Points, in no order, along strands that fork and pass close to each other.
Points whose rows are less than 85.8 apart are linked; no others are. Some points are linked to none.
K_647: [ -5  -6 -82  22 -48 -18 -31  10  12 -10  -3  16   2 -16  28 -12  25   6
  -5  12  14  40   7  14   5  19]
K_895: [-17  23 -27  24  -8  25 -10  -9  27   5  -9 -12   8 -15  -9   9  -1 -33
   0  13  -2  26 -12  11  24   6]
K_879: [ 38 -33  19 -18 -13  -9  33 -12  -4 -20  13  17 -33  55   1  -5   3  -5
   3 -25  14  -5 -15  13  -1  -6]
K_574: [ 19   1  50   8  21  16  20   5  -3   8   3  14   0  31   9  26  -5  -3
   8 -35 -19  -7 -16  31 -11 -13]
K_401: [ -5  -9 -37 -27 -52 -27  -5   6  14  -7  23  -4   0  16  17 -19  21  -9
   9  32   4 -11   8 -17  15  10]
K_217: [ 30  -1  54  10  14 -12  14  44  -6   0  15   4 -11  64  41  28   8  -3
   4 -21  38   8 -16  25  -3   8]
K_215: [-28 -16 -67  13 -53 -19 -15 -11   9 -19  10  -4  -3  -7 -34 -18  28 -33
 -12   4  -1  15  37   8  14  26]
K_690: [ 36   4  12  -5 -31 -24  15  30  -4  -3   4  16  36  45  38  32  -6  11
  19   5  39   5 -23  25  25  42]
K_202: [-19  27  -3  15  45  27  17 -34 -20  26 -22   0   0 -41 -28   2  15  23
  19   1 -11  20  17  -4 -12  -2]
K_285: [-70  -1   8 -30 -16  -9   3 -29  -5 -19   2   7   3 -28 -63 -28 -41   0
  -4   6   8   8  14 -12 -30 -18]
K_121: [-20 -11 -25  15 -39  33 -12 -23  -4 -14  25   4   6 -17  -6  -4  -3  39
  -9 -10 -16  12  30  -4   7  10]
K_982: [-11  17  28  23  66   0  11   7 -20  47 -13   2   3 -21   8   5  16  24
 -13 -25 -25  13  -5  24 -18 -16]
K_616: [ 36   1 -30  12  -8 -73  -1  53  15  12  -9  19  31  20  47  -5  19  -1
   6   9  35  21 -27  24   0  36]
K_635: [ 13  14   4   5  19  45 -23 -18 -18  34  -8 -15   2 -47 -39 -21 -11   1
  25 -10  -1 -10  16 -41   8 -14]
K_771: [ 21 -25  -9 -15 -68  -4  31  -3  -2 -11  36  35   9  26  15 -15  -3 -13
 -12 -21   3  -1  -7  -5  52   5]
K_504: [-22  10  44  -4  24   0   0 -14  -6 -19 -10 -18 -20 -28 -13 -22   1 -13
 -14   9 -25  -3 -14 -14 -44 -36]
K_430: [ 14  -6 -27  -3 -34 -23 -14  25  24 -18  -5  12  45   8  44  14 -19  -2
  14  30   2 -14 -11  -9 -16  21]
K_542: [ -4  16  18 -13  28  -2   4 -24  -4 -36 -45  -7 -24  14 -49  -9  -5 -13
 -33 -21   2  16 -25  15 -32  -4]
K_920: [ 21 -22  -1 -10 -33 -14  27   9   8 -13  18  18  36  53  27  -7  10 -13
   0 -22   0  -7 -12 -11  31  10]
K_404: [-38 -16 -66   5 -11 -19 -34   3  39 -13 -20  -5  21  -2 -28  -6 -10 -14
   2  16 -10   4   2 -18   7  -8]
K_989: [ 12   6   4  12  32  38 -20   2  -6  35  -6 -26  13 -33 -18 -19  -4  -5
  -4  -3  18 -19  -2 -23 -16 -10]
K_124: [-30  13 -15  22   5   2 -20   8  16  36   5   9  24 -47  25  -5  17   7
  -6   5 -21  11 -13  19   0  -1]
K_389: [-11 -22 -58  21 -32   8 -25  -2  13 -15  11  13  19  -3  17 -14   5  35
 -11  -9  -1  27  15  -1  -1  17]
K_286: [ -2  26  39 -10  57 -15   0   0 -10 -18 -34  -4 -24 -18  -1  -6  -4  16
 -48   6 -32   0 -17   8 -46 -28]
K_498: [  6  -4 -29  45  26  39  -4 -18   0   7   4  -8  -3 -13 -13  13  18   6
  19 -22  -2  -3  27  10 -16  28]
K_158: [-12   9  18 -41  -1 -19   1  -9   6 -41 -37  -7 -19  14 -70 -19 -28 -17
 -42  -5   6  18 -13   2 -13 -16]
K_549: [-22   6 -47  24 -11  15 -23 -16  22   2 -16 -18  -7 -46 -42   4  -1 -25
   3   2   0   3  14  18  -6  15]
K_148: [-12  -1 -50  -8 -39  -7 -37  -1  15   4  13 -18   1  -6  21  -2  13 -21
  17  46   4 -39  24 -21  17  16]
K_757: [ 30 -24   1  -1 -25  12   4   8   2   1  37  15 -14  22  11  20  -2  29
   5 -18 -12 -10  15  25  16  28]
K_789: [ -4   6 -35  41   2  31 -30  26   0  30  -1  19  23 -29  37  48  30  36
  -1 -15  -9  12  22  28  32  32]
K_198: [ 12 -10   8 -29  -3  23 -20 -10  10   8  11   0   4  -5  18   1  20  14
  26 -12 -37 -30  -7 -10  25  -8]
K_28: [-41 -10  23 -23  -4  -5  16 -27 -12 -12   7  -9   1  -6 -50 -41 -19   2
 -36 -19  19  12  -3   0 -32   1]
K_968: [-25  -2 -34   2 -37  39 -15 -32 -34  11  14  18  -8 -47 -30  14  12   6
  -8   8 -41 -28  62   3  28  17]
K_621: [-22   0  -7 -36  12   2 -40 -12  13 -15 -31 -18 -22  -4 -59 -13 -24 -24
  -3  12   3 -26 -10 -22 -12 -28]
K_164: [ -2   5  20  -9  -6   8   8  -1  -8  21   7  17  26  34  59  10 -13  46
   4 -18  -1  21 -21  27  14  -2]
K_927: [ 18  -5 -18  28 -31  -4 -27  28  16  -8  -2 -11  27  15  57   1  20  -5
  22 -10  40  13 -13  -6   5  33]
K_553: [-34  21   6   5  25  -4  -7   6  -4  24   2  -9  11 -74 -37 -12 -25  14
   5  34 -27   6  19 -31  -6 -33]
K_229: [ 17   7  16  -8   1 -19  27   7   0 -24  -3 -12   3  33  23  -5   1  -4
 -12  18   4   5 -34   6  -3  -5]
K_485: [ 42  21  73  -1  53  32  18  12 -48  -6 -16  16 -45  21   7  27 -19  15
 -26 -14  13  -6  -2   9 -18 -16]
K_108: [-17   5 -22  29  14  -6 -22  26  11  35 -10  10  14 -41  59  15  14  18
  -2   4  19  19 -27  41   3  18]
K_975: [ -2   1  30  28  18  13  -3  32  -1  44  33  10  -1  24  36  42  30  21
  11 -30  20   5  31  28  17  17]
K_903: [  8 -25  15 -31 -28 -16  27 -22  -3 -39   4 -11 -30  36 -29 -40  -6 -25
 -22  -5  39   8 -21 -25   2 -19]
K_109: [  6   0   8  29  -2  37   2  17 -19  43  36  15  -2  -1   1  39  31  11
  10 -34   1   1  40  33  21  25]
K_481: [  1   4  31  12  52   2  17   3 -17  32  22   2  17  -1  14   9  14  50
  -8 -24 -31   8  -1  14  -5  -6]
K_48: [  7  23  39  -6  20  31  26 -30 -25   5 -23  11  -8 -19 -48   4 -42  18
  -9 -12 -11  18  -8  20 -21  -6]
K_571: [-11  -7 -62  19 -34 -20   3  -2  17  -9   1   8  42  29  -2 -29  14 -25
  -9  -2  15  29  -1 -15   8   7]
K_978: [ 35  -1  56 -32  34  25  31 -11 -24 -48 -18   2 -47  14 -18   3 -22  -5
 -47  -8  10 -17 -14 -15  12 -26]
K_921: [ -2  18  18   0  -9  14   0  10  -3  23  25  -5 -13  -5  33   5  23  24
  15  13  13   0  -4  26   4  12]
K_283: [ -6 -13  16 -49  -7 -14  -5   6  24 -34  18 -31 -23   2 -24 -10 -27 -13
 -10  27 -17 -25   1 -33   6 -22]
K_992: [-26   8  -4  20  20 -17  35 -25  -3  -2   5  -8   7   7 -22  -2  14  22
 -21 -10  11  46  -3  27 -11  16]
K_336: [ 26   7 -17  14 -26 -29  26   4  -8 -14  -5  15  -1  58   4  -2  15 -20
  18  -2  26  36  -4  22  -6   7]
K_374: [ -4  13  -9  26  16  21 -12   2   1  26  -9  12  29 -15  62  46  25  10
  41  11 -10 -22   9   3   3  27]
K_862: [ 43   9  17  -7   1  17   6  28   2   1   0   2  17  31  30  31 -11  15
  16   6  29 -11 -16  22  25  34]
K_174: [-12 -14 -27   5  38 -48  -1   5  -5 -12 -33 -11  14  35  12 -36  -4  18
 -42   0  22  25 -36   5 -35  -6]
K_135: [  1  17   7  15  -1 -14 -11  26  -3  30   3  10   3  -7  64  10  23  34
  23   9  19   6 -18  40 -12  17]
K_73: [-13 -10 -64   3 -24 -12 -31   0  36   2 -26  14  41  16   0 -20  -2 -18
   2  -3  15  19 -19  -3  -1  -1]
K_192: [  4  -1 -47  37  -7 -41  -9  28  12  18  -5  20 -11  11  35   8  57  16
   9  -3  32  49   2  44   8  28]
K_884: [  0 -12   4  22  -9 -20  29  23   5  10  36   9  25  19  27   6   5   9
 -19 -10  -9  26  -5  31  -3  22]
K_941: [ 28   8 -16  -1 -10  42 -17  -5 -23  46  18  11   2 -43  -6  18  -2   0
  27  16 -28 -41  40 -13  28  11]
K_478: [-15   6  20  -6  35 -14   4  -6 -13   5 -24  13 -12  11   3 -19 -10  15
 -25 -11 -18  -4 -36  34 -51 -19]
K_873: [  3  19  37   9  27  29  28 -12 -26  39  18   4   5 -40   3  -7   9   4
  15 -11 -38  -7  12 -19  -4 -29]
K_561: [ 20   2  54  28  36   4  13  36  -9  23  18   4  -3  30  23  46  10  -5
  16 -27   4  11   9  37  -8  10]
K_138: [-20  -1  -4 -10   3  32 -20 -36  -8  12   5  -8   0 -41 -55 -17 -21  13
  16 -17 -12  -9  26 -41  -5 -18]
K_580: [ 27  16  60  -5  35  15   5  22  -4   1 -22   4   9  23  35  23 -15  11
  -8 -22 -15   0 -35  18   3 -17]
K_85: [ 17  -5  75  -6  44 -10  64 -12 -36 -20   9  12 -41  47  12  15  -6  23
 -38 -30  -3   5 -13  26   3 -24]
K_694: [ 26  14  53   9  25 -38   3  55  -9  -2 -20  -1   1  47  55  33   8   9
   4  -8  28   3 -22  36 -11  16]
K_948: [ 11  24 -18  33  21  36 -32   3   4  40 -14  -9  -6 -55   7  21  21   4
  35   9 -27   3   7  10  17   5]
K_422: [-18  -3  -5 -20  -2  14 -13  -7  -5  11  18 -15 -11 -29 -44  -6 -44 -17
  16  40  -8 -52  23 -32 -16 -26]
K_290: [ 12  -2  41 -36  -7 -18   2   0  -1 -41 -19   3 -19  29   9 -25 -36  17
 -56   5  -7  15 -39   3 -15 -32]
K_287: [ 12  -2   0  29  15 -31   3  28  20   5  -3   8   2  50  57  42  45   4
  49 -10  13   8   9  18  -8  27]
K_836: [  5  19   1  11  52 -17   5  25  15   6 -40  -7  19   8  40  23   7   7
  -2  21  21  11 -39  26 -15  10]
K_733: [ -6  -3   0  19 -25  -4  33 -17   7 -19  21 -20  -6  19 -20  -5  21 -34
  -2  -9  -4  19   7  11   4  15]
K_99: [-11 -19  30 -39   6  23   9 -51 -20 -16   8  -3 -16 -37 -58 -20 -34  12
  16 -21 -22 -27  21 -57   3 -37]
K_787: [ 10   0 -22  12 -41  -5   0  15  -1  -2  18   2  10  27  57  -6  40   7
  24  10  36   8   2   3  -1  33]
K_112: [ 15  -1   6  34  12 -35  21  30   1  12  12  15  18  43  21  14  -4   8
 -15 -11   4  34  -7  53 -21  12]
K_196: [ -7   9 -21  -3 -48  -9   2   9   1  11  28   2   2  -1  45  -6  21  14
   3  30  19   2   6   8   8  19]
K_72: [-42  -8 -13 -18 -12  -7 -10  12  25  -2  31  -6  35 -13 -16 -20 -26   9
 -15  10 -16 -13   7 -34  16 -20]
K_861: [-20 -10 -21 -30 -45 -27  -2  -2  17 -11  17  -3   5  23 -14 -32  13 -31
  -2  11   3  -9   6 -21   5 -18]
K_588: [-24   8   8   1 -23  30  -4 -48 -21  14  17   0  -3 -57 -53 -14 -20 -10
  13 -28 -17 -16  46 -17   5   3]
K_611: [  3  14  58 -10  30 -27  30   0 -37 -23 -13  -1 -36  54  28  -7  -1  24
 -42   1  -2  16 -19  31 -25 -18]
K_835: [  7   9 -41  18  -4  34 -39   9  15  21  -8  11  39 -40  39  35   6  -2
  22  13 -27 -35  17 -10  24  20]
K_731: [ 15  20  12 -13  30  17  10 -17   8 -12 -10 -27 -18 -13 -18  11  -2   1
   9  41 -26  -9   2 -19   5 -12]
K_892: [ 29  16  45 -25  17  31  25  -2 -17  11   8 -23 -10  11  30  14  15 -14
  13  18  19 -35  -9 -18  29  -2]
K_299: [-37 -28  21 -36 -26  19   6 -41  -6 -14  29 -15 -30 -31 -41 -20 -33 -18
   6  -9   1 -31  28 -52  19 -34]
K_227: [ 23 -21 -41  34 -32 -46  -6  42   6 -13   0  32  31  16  67  32  46  20
  27  -1  15  19  18  18  10  50]
K_833: [  1   9 -32  16  15 -25  -4  13  28  -7 -35   0  12   7  50   9  19 -14
  24  38  14   9 -34  13 -13  16]
K_613: [ 28 -32   3   0 -21  18  29  -8  -8  -5  35  11 -30  33  -5  15   5   6
  11 -24  19 -11  14  26  -4  14]
K_846: [ -4   5  18 -18 -40  46   9 -27 -15  19  19  23 -18  -4  -3   2  -9  13
  16 -13  -2   3   0  22  19  -9]
K_976: [ 11  22   3  -9   3  16 -16  13   5  23  10 -17  11 -40  18  12 -19  15
  27  56   3 -30   7 -20  -2   3]
K_125: [ 10  12 -35   8  11 -63  -4  14  25 -25 -50  -3  20  22  41 -15  15 -24
  -2  32  22  38 -41  -8 -21 -10]
K_536: [ 38  -4   0  13  19 -59  23  34 -18  -1 -15  16  19  69  38  -2 -10  11
 -17   5  15  23 -18  40 -21  15]
K_576: [-20 -37  30 -52 -10  -1  22 -38  -1 -31  11   0 -44  -7 -53 -20 -32 -26
 -15 -12  15 -41   0 -29  10 -35]
K_547: [ 13  -5 -27   2  -5  11  -9   8  18   2   8 -30  26  13   0  -5   6 -13
  -6   7  20 -18 -10 -19  18  24]
K_288: [-22 -18 -35 -18 -21 -37 -10 -14  16 -16  -9  -4  -8  23 -33 -48  27 -35
  -1  -4  18   5 -21 -14 -13 -14]
K_95: [ -4  -4 -38   7 -35 -54 -10  13  37 -22  -9   2  10   2  14 -23  12   3
   3  16 -26  45 -17   6  -9 -11]
K_373: [  9 -13 -62  28   5 -11 -29  22  29  14  -8 -10  24 -17  29  24  30 -25
   6   7  19 -11   3  10  19  44]
K_403: [-48   5 -11 -11   8 -30 -14   6  29 -15  -4 -20   4 -31 -36  -5 -15 -17
  -8  41 -30   7  -4  -8 -24 -24]
K_696: [-22   2 -23 -18   8 -31 -13   0  23 -21 -27 -20 -14  22 -22 -32  13 -25
 -16  16  23  20 -28 -12 -18  -7]
K_320: [ 26   4  35 -18  14  37  -2 -17 -34  38  15 -21 -20 -47 -32 -28   6  13
  12 -13 -12 -23  11 -51  28 -30]
K_352: [ -6  -1  -4  -8 -26  37 -21 -16  16  -2   9 -20  15 -14  -8   4 -21 -28
  19   4 -20 -35  11 -48  32 -11]
K_938: [ -8 -15 -10 -17 -31  38   0 -48 -25  18  25  21  -9 -36 -50   7 -14   3
  10 -31 -34 -32  46  -5  15  17]
K_842: [-11  13  29   1   1  21  13 -12  -9  36  10  19  21 -47 -13  -6 -16 -13
  -3   0 -31 -12   5  -6 -10 -19]
K_218: [  1  16  31 -35   5  17 -17   8  19   5  -8 -18  20  -5  13  -8 -17   0
  -4  15   3 -12 -32 -27  27 -24]
K_150: [ 12  11  58 -16  15  11   2  -3 -41  22 -10 -11 -15 -54 -70 -31 -37 -26
   4   3  -6 -24  23 -61  -4 -38]
K_515: [ 15  -1  24 -28 -11  34 -15  -3  16 -13   6 -26  20  -8  17   5 -38  -3
  14  13  -6 -22 -17 -49  38 -12]
K_926: [ 25  16  21  16  34 -53  11  41  -1  -8 -41   3  23  48  61  19   2   0
  -6  11  23  13 -35  36 -19  14]
K_31: [-43  23 -11  -6   6  -8 -13  -2  18  15  -2 -14  -7 -65 -35  -4  -4   6
   1  31 -28  14   3   1  -4 -20]
K_435: [ 17  16  48 -16  38  29   0 -22 -26 -21 -27 -24 -37 -20 -51  -7  -6 -32
 -11  -9 -15 -23  -2 -34  -9 -16]
K_666: [ 65 -23  17  -3   9   1  26  14   1 -32  -4   5 -15  68   4   2 -10  -5
  -7 -25  19  -4 -12  10  -6  13]
K_101: [-12  -1 -27  20  -5  26   2  -7 -19  38  15  31  15  -9  -9  25  30   5
 -13  -4 -16 -12  37  28  25  34]
K_721: [-39  -7 -50  -9 -52  19 -40 -18 -13  -1  14  -1 -11 -39 -22   4  13  -3
 -13  24 -26 -36  55 -10  39   6]
K_270: [ 37  29  53   3  57  25   0  21 -12  26 -17  -9   5   0  18  18   0  14
   3  -6   4  -1 -21  -2   6  -4]
K_405: [-27  -7 -50   6 -28 -13 -13 -27  12  -8   0  -9 -10 -20 -62  -9   5 -30
   2  -4   5   3  21  17  -7  24]
K_556: [ -6  -3 -24 -19  -3  11  -8  -5   5   3  12 -22  -6  -4   0   3  -7 -11
  19  53   7 -44  19 -27 -15   0]
K_351: [-33   5  -3 -35 -10 -12 -14  -4  19 -28 -20 -19  -6   4 -70 -19 -38 -48
 -16  12  12  -4  -8 -15   2 -20]
K_451: [-27   1 -17 -17  -6   2 -36  14   7   7  26 -38  -2 -24 -37   7 -47 -20
  19  41 -14 -44  35 -50  14 -34]
K_759: [  3 -16 -49  -2 -23 -50 -19  29  33 -31  -8   6  25  13  25 -23 -19 -11
  10  37  13   0 -10 -35 -27   0]
K_804: [ -5  -2  62 -11  27  21  49 -45 -29 -27  -2  -2 -10 -11 -40  -1 -33  11
 -12 -32  -8  23   1  -7 -15  -8]
K_816: [ -4   2 -52  40 -30   4  -4 -15  10 -13   2   4   7   5  18  25  28 -16
  12  23 -16   6  25  15   8  29]
K_311: [ -8  -2 -28  21 -32   5  31 -29   0 -12  16  -7 -13   5 -15  14  21 -21
  16  14 -16  -1  35  15   2  26]
K_781: [  5  -4 -48  21 -46 -22  16  -6   1 -20  18  -6  10  23 -15 -25  36 -18
  -7  -3   3  39  16  -5  16  24]
K_115: [ 28  39  29  33  45  40  -8  12 -18  41 -24   0  -2 -13   8  32   2  15
  37  -5  10  16   6   4   9  -4]
K_175: [-28   1  -9 -20   0 -45 -19  14  14 -50 -31  -6 -10  32 -12 -45 -11 -22
 -25  27  17  16 -17 -27 -30 -32]
K_645: [-13   0 -14  -9   6  17  -9 -14   6  -1 -10  -2   6  -4 -12 -10 -16  28
  -3   1   4  10 -11   4 -19 -14]
K_234: [-37  11  -2  11  -8  21 -16  -5   7  34  19  -1  25 -42   1 -20  11  -8
 -16 -16 -19  -5   3  -5  -3 -10]
K_387: [ 30   4  -4  20 -10 -47 -16  40  18  -7 -27  -3  30  24  59  12  29 -13
  32  -9  54  15 -32  17   4  37]
K_327: [ 13   5   6   6  -6 -14  -8  39  23  -4  -2 -10  49  -4  43  -2 -31  -4
  -3  23  11 -12 -28  -1 -14  14]
K_372: [-14   2 -29  -9  -8 -63  -5  21  22 -31 -25  12  32  34  21 -35  -7 -30
  -5  35  19  25 -22 -33 -22 -23]
K_43: [-36  20  46 -16  34   9 -10  -6 -12 -10 -25 -10 -14 -42 -42 -24 -28  -4
 -19  -1 -24 -10   3 -41 -33 -53]
K_528: [ 38 -17  78 -22  14  -3  44  18 -16 -11  13   8 -16  24  60  15   2   5
 -12 -10   9 -25 -17   0  23 -17]
K_914: [ 18 -21  19 -35 -16 -14  42 -21 -15 -30  10  -3 -51  32 -22 -25   9   4
  -9  -8  29   7 -13   7   7  -3]
K_676: [  1 -17 -27  -6 -13 -28   3   4  32 -13   6   5   4   4 -17  -6   3  16
  -6   0 -50  21 -11  11  -3   2]
K_517: [ 24  27  11 -13  -8  27 -12   6 -24  38  20  -8   7 -47  11  -4 -15  11
  30  42 -23 -33  20 -31  18 -14]
K_116: [-21 -12 -61  23 -10  15 -56  10  26  11  -9   5  34 -51  11  16  -3 -16
  -4   7 -30 -15  17 -12  20   8]
K_734: [ 34 -11 -33  25 -32 -59   6  43  -2   3   8  36  39  33  57   2  16  20
  15  -4  23  27   2  21  -4  34]
K_678: [ 26  16  56  14  50  37  12 -14 -31   6 -11 -12 -35 -11 -34  11   6 -27
   0 -29  -6 -11   5   2 -23  -8]
K_506: [ 29  12  42  -9  22  23  -7  -7 -23   7 -10 -16 -21 -52 -50 -19 -23 -45
 -10  -7 -34 -31   2 -31 -10 -24]
K_960: [-24 -14 -70  -9 -51 -57 -12   7  19  -8   4  20   7  -8  -3 -28  14  19
  -7  23  -8  33   5   6   1   4]
K_87: [-18   3  27  12  -2  10  46 -26 -15  -1  13   2 -12  22 -16  10  -4  20
  -7 -30   7  40  -6  34  -3   1]
K_74: [-55 -17 -62  -8 -30 -17 -46  -9  18 -21  15 -15 -17 -16 -61   6 -28 -20
  12  11  -8 -29  45 -27  15  -5]
K_194: [ 33  -5   6 -14 -32 -37  36  30   4  -9  21  13  42  51  43   3   2  -2
  -1   4  20  10 -14   2  34  32]
K_388: [  2 -18  51 -48  13  13  26 -30 -17 -40 -14  -3 -42  -5 -39 -18 -38 -14
 -36  -9  26 -31  -9 -27   3 -30]
K_278: [ -9   3   8 -48  38   4 -35   0   8  -5 -25 -20 -21 -21 -78  -6 -30  -3
  -3  16 -18 -21   6 -29   5 -33]
K_292: [-20  -1 -74  23   3   9 -43 -10  27  21 -26  -7 -12 -62 -19  21   8 -15
   7  13 -12  -3  17   3  12  14]
K_510: [ -8 -13 -17   6 -68  27 -21 -20  14 -20  22  -8   6   1  23   4 -12 -23
  11  -6 -16 -21  15 -28  33  -5]
K_940: [ 30  -4   8  29  27  44   3   6 -14  39  25   1  -5  -6 -19  18  19   1
  15 -39  -3 -19  25   8   1  14]
K_12: [ 29  22  30   0  57  26 -14   7 -15  23 -35 -11   3 -21 -10 -11  -8   2
 -19  -1   4  -8 -22 -11 -18 -19]
K_751: [ 20  -9  27  -7  11  13  25  -6  -5  -7  16 -11 -11   2 -30 -13 -18 -20
 -20 -16   2 -21 -11   4 -17   6]
K_533: [ -9   9   6  18  40  13   2 -10   7  18 -10 -14   8  -4  32  19  30  -4
  29  17 -11 -16  -5  -4 -18   2]
K_901: [-33  20  38 -15  22   5 -19   3 -27   7 -19  -9 -12 -64 -70 -27 -51 -15
  12  17 -10 -15  31 -64 -18 -55]
K_456: [ 38 -16  66  -4  -6 -21  36  25 -19 -21  13  13 -16  71  61  16   0   6
   1 -16  30   4 -23  19   8  -5]
K_554: [  5 -25  -8 -32  -5 -26  11 -13  31 -38  -4   5  -1  35 -27 -17 -12   1
 -12  -8 -33   5 -17 -17  -4 -14]
K_27: [-19 -13   0  -2   1 -31  35 -11  -2  -9   9 -12   6  11 -26 -37  -7   6
 -45 -11  10  27 -17   7 -19   2]
K_888: [  2  24  44 -34  29  16 -18   8  -7   5 -29  -7  -4  -3  -6 -18 -15 -12
 -33  14   9 -15 -37 -11  -3 -27]
K_665: [-46 -10 -36 -20 -45  14 -45 -16  -9  -3  27  -8 -20 -37 -47   1 -29   2
   5   4 -22 -41  63 -30  26  -8]
K_779: [  3 -14  54  -2  23   9  64 -30 -23 -19  10   2 -29  26  -8  12 -17  18
 -25 -41  -1  24  -7  12   6  -9]
K_14: [ -4 -11  39  -8   3  27  47 -48 -34  15  28  15  -8 -26 -40  12  13  13
  13 -36 -21   1  27  16  12   7]
K_544: [ 32  17  63 -18  44  39  22 -10 -45 -13 -18  10 -28   6  -6   4 -27  22
 -32 -14   8  -5 -13 -16  -1 -29]
K_475: [ 40   3  55  -9  10  44  22 -21 -25   2  13 -15 -44  -1   2  11 -13 -20
  16   2  24 -23  -5  -1  20 -15]
K_237: [ -4   0 -65  29 -24 -25 -14  14  15  14 -10  17  -6 -18  45  -4  43   4
  17  24  33  40  -9  31   8  22]
K_644: [ 34  -2  46 -20   9 -25  22   7 -28 -47 -18   6 -28  63  37  -8 -13  18
 -54 -12   2  17 -40  13  -4 -21]
K_26: [-62 -22  -5 -30 -36   3   9 -45  -2 -20  21   9  -8 -10 -45 -19 -27   2
  11   4  -4  -8  22 -35 -11 -26]
K_273: [ 23  -3  29 -22   6  15  21  12 -12   9  15  -7  21  20  35  19  -9  -4
  12  19  32 -34 -14 -10  17  18]
K_165: [  3   3 -17   2 -44  59 -25 -15 -13   5  20   3  -4 -11   5   2  -1  26
   9  -1   2  -4  20   7  28  16]
K_454: [  8 -10 -42  13  21 -42 -11   3  19   4 -33  10  -6  15  18 -25  21  15
  -7 -11  25  33 -39  26 -38   0]
K_507: [ 19  17  45  -1  -1  51  22 -23 -27  21  12  12 -34  -7  -3  15 -16   8
  27  -6   7  -9  11  17   1 -15]
K_639: [-12 -12 -53  39 -19  11 -29  18  -4  15   7  27   8 -17  16  26  46  16
 -24 -10  -5   8  35  37  15  43]
K_13: [-49   0 -43  -8  26   9 -41 -17  23  21 -15 -16   7 -38 -23  -2   9  -1
  19  12 -11 -21  10 -41   0 -23]
K_858: [  6  -5  11  38 -10 -28  15  29   5   4  17  25   5  65  49  30  42 -11
  32 -33   8  24  18  29   8  20]
K_947: [ 41  -7 -14  15  14 -25 -13  24  16 -19 -30   0 -10  43  26  -9  20  -6
   7 -22  27  12 -30  14 -41   8]
K_42: [  9 -16 -57  27  18  -7 -22   0  26  11 -24  11  -2   1  10  -7  25   7
  11 -20  11  16 -16  30 -15  18]
K_664: [  1   3  20 -12  29 -17  17  -7 -21 -15 -31  15 -10  31 -21 -17 -20  -7
 -50 -22   3  -3 -33  27 -45  -3]
K_371: [-65  -7 -42   5   1 -41 -10   2  41 -23  -6 -19   7 -20 -57 -10 -16 -32
  -4  15 -17  12  13 -17  -5  -9]
K_775: [ 10 -13  -3  15 -40  -5   8  22   7   1  41  21  10  18  19  12  17  14
 -14 -20 -29  17  12  29  23  22]
K_68: [  2  -5  55   0  36  18  40 -13 -37  22  19  13   0 -14   1  -3  -8  42
   0 -28 -32   1   8   1  -6 -29]
K_952: [-13   1 -31  -1  15 -10   1 -19  21   0 -17   0  14  12  27  10  28   0
  22  28 -10 -11 -18  -6 -10   4]
K_776: [  2 -12 -33  42  12  12  -9   4  15   9   0   2 -10  19   1  18  26  25
   9 -29   7  32  12  33  -6  21]
K_444: [ 13  -7  -9  35  -3 -28 -17  43  12   2   8  24  24  16  68  55  43  20
  43  -9  -2   1  14  23   8  51]
K_448: [ 16  18  -7  31  47  24 -14  14  12  43 -15   0  -6 -26   6  37  22  17
  19   2   3  19  -6  31   7  21]
K_966: [-41 -17 -26 -10 -45  16  -3 -35   7 -28  22   0  -2 -12 -26 -11 -21  13
  -3  -7 -23   1  31 -23  -6  -2]

Follow the links from the first point to the second, and from the first to the third. Name the last point that the two ways share.
K_192, K_290, K_485 -> K_26
K_372, K_218, K_285 -> K_12
K_733, K_148, K_776 -> K_833
K_556, K_858, K_835 -> K_401
K_947, K_861, K_989 -> K_561
K_635, K_27, K_194 -> K_26

A fork is a point with three links, a tip a point with one. Leave the first point through the second and follow the links. Name the first fork or tip that comes.
K_690, K_862 -> K_121
K_926, K_536 -> K_879
K_982, K_481 -> K_196
K_664, K_478 -> K_678
K_108, K_124 -> K_982
K_435, K_506 -> K_278
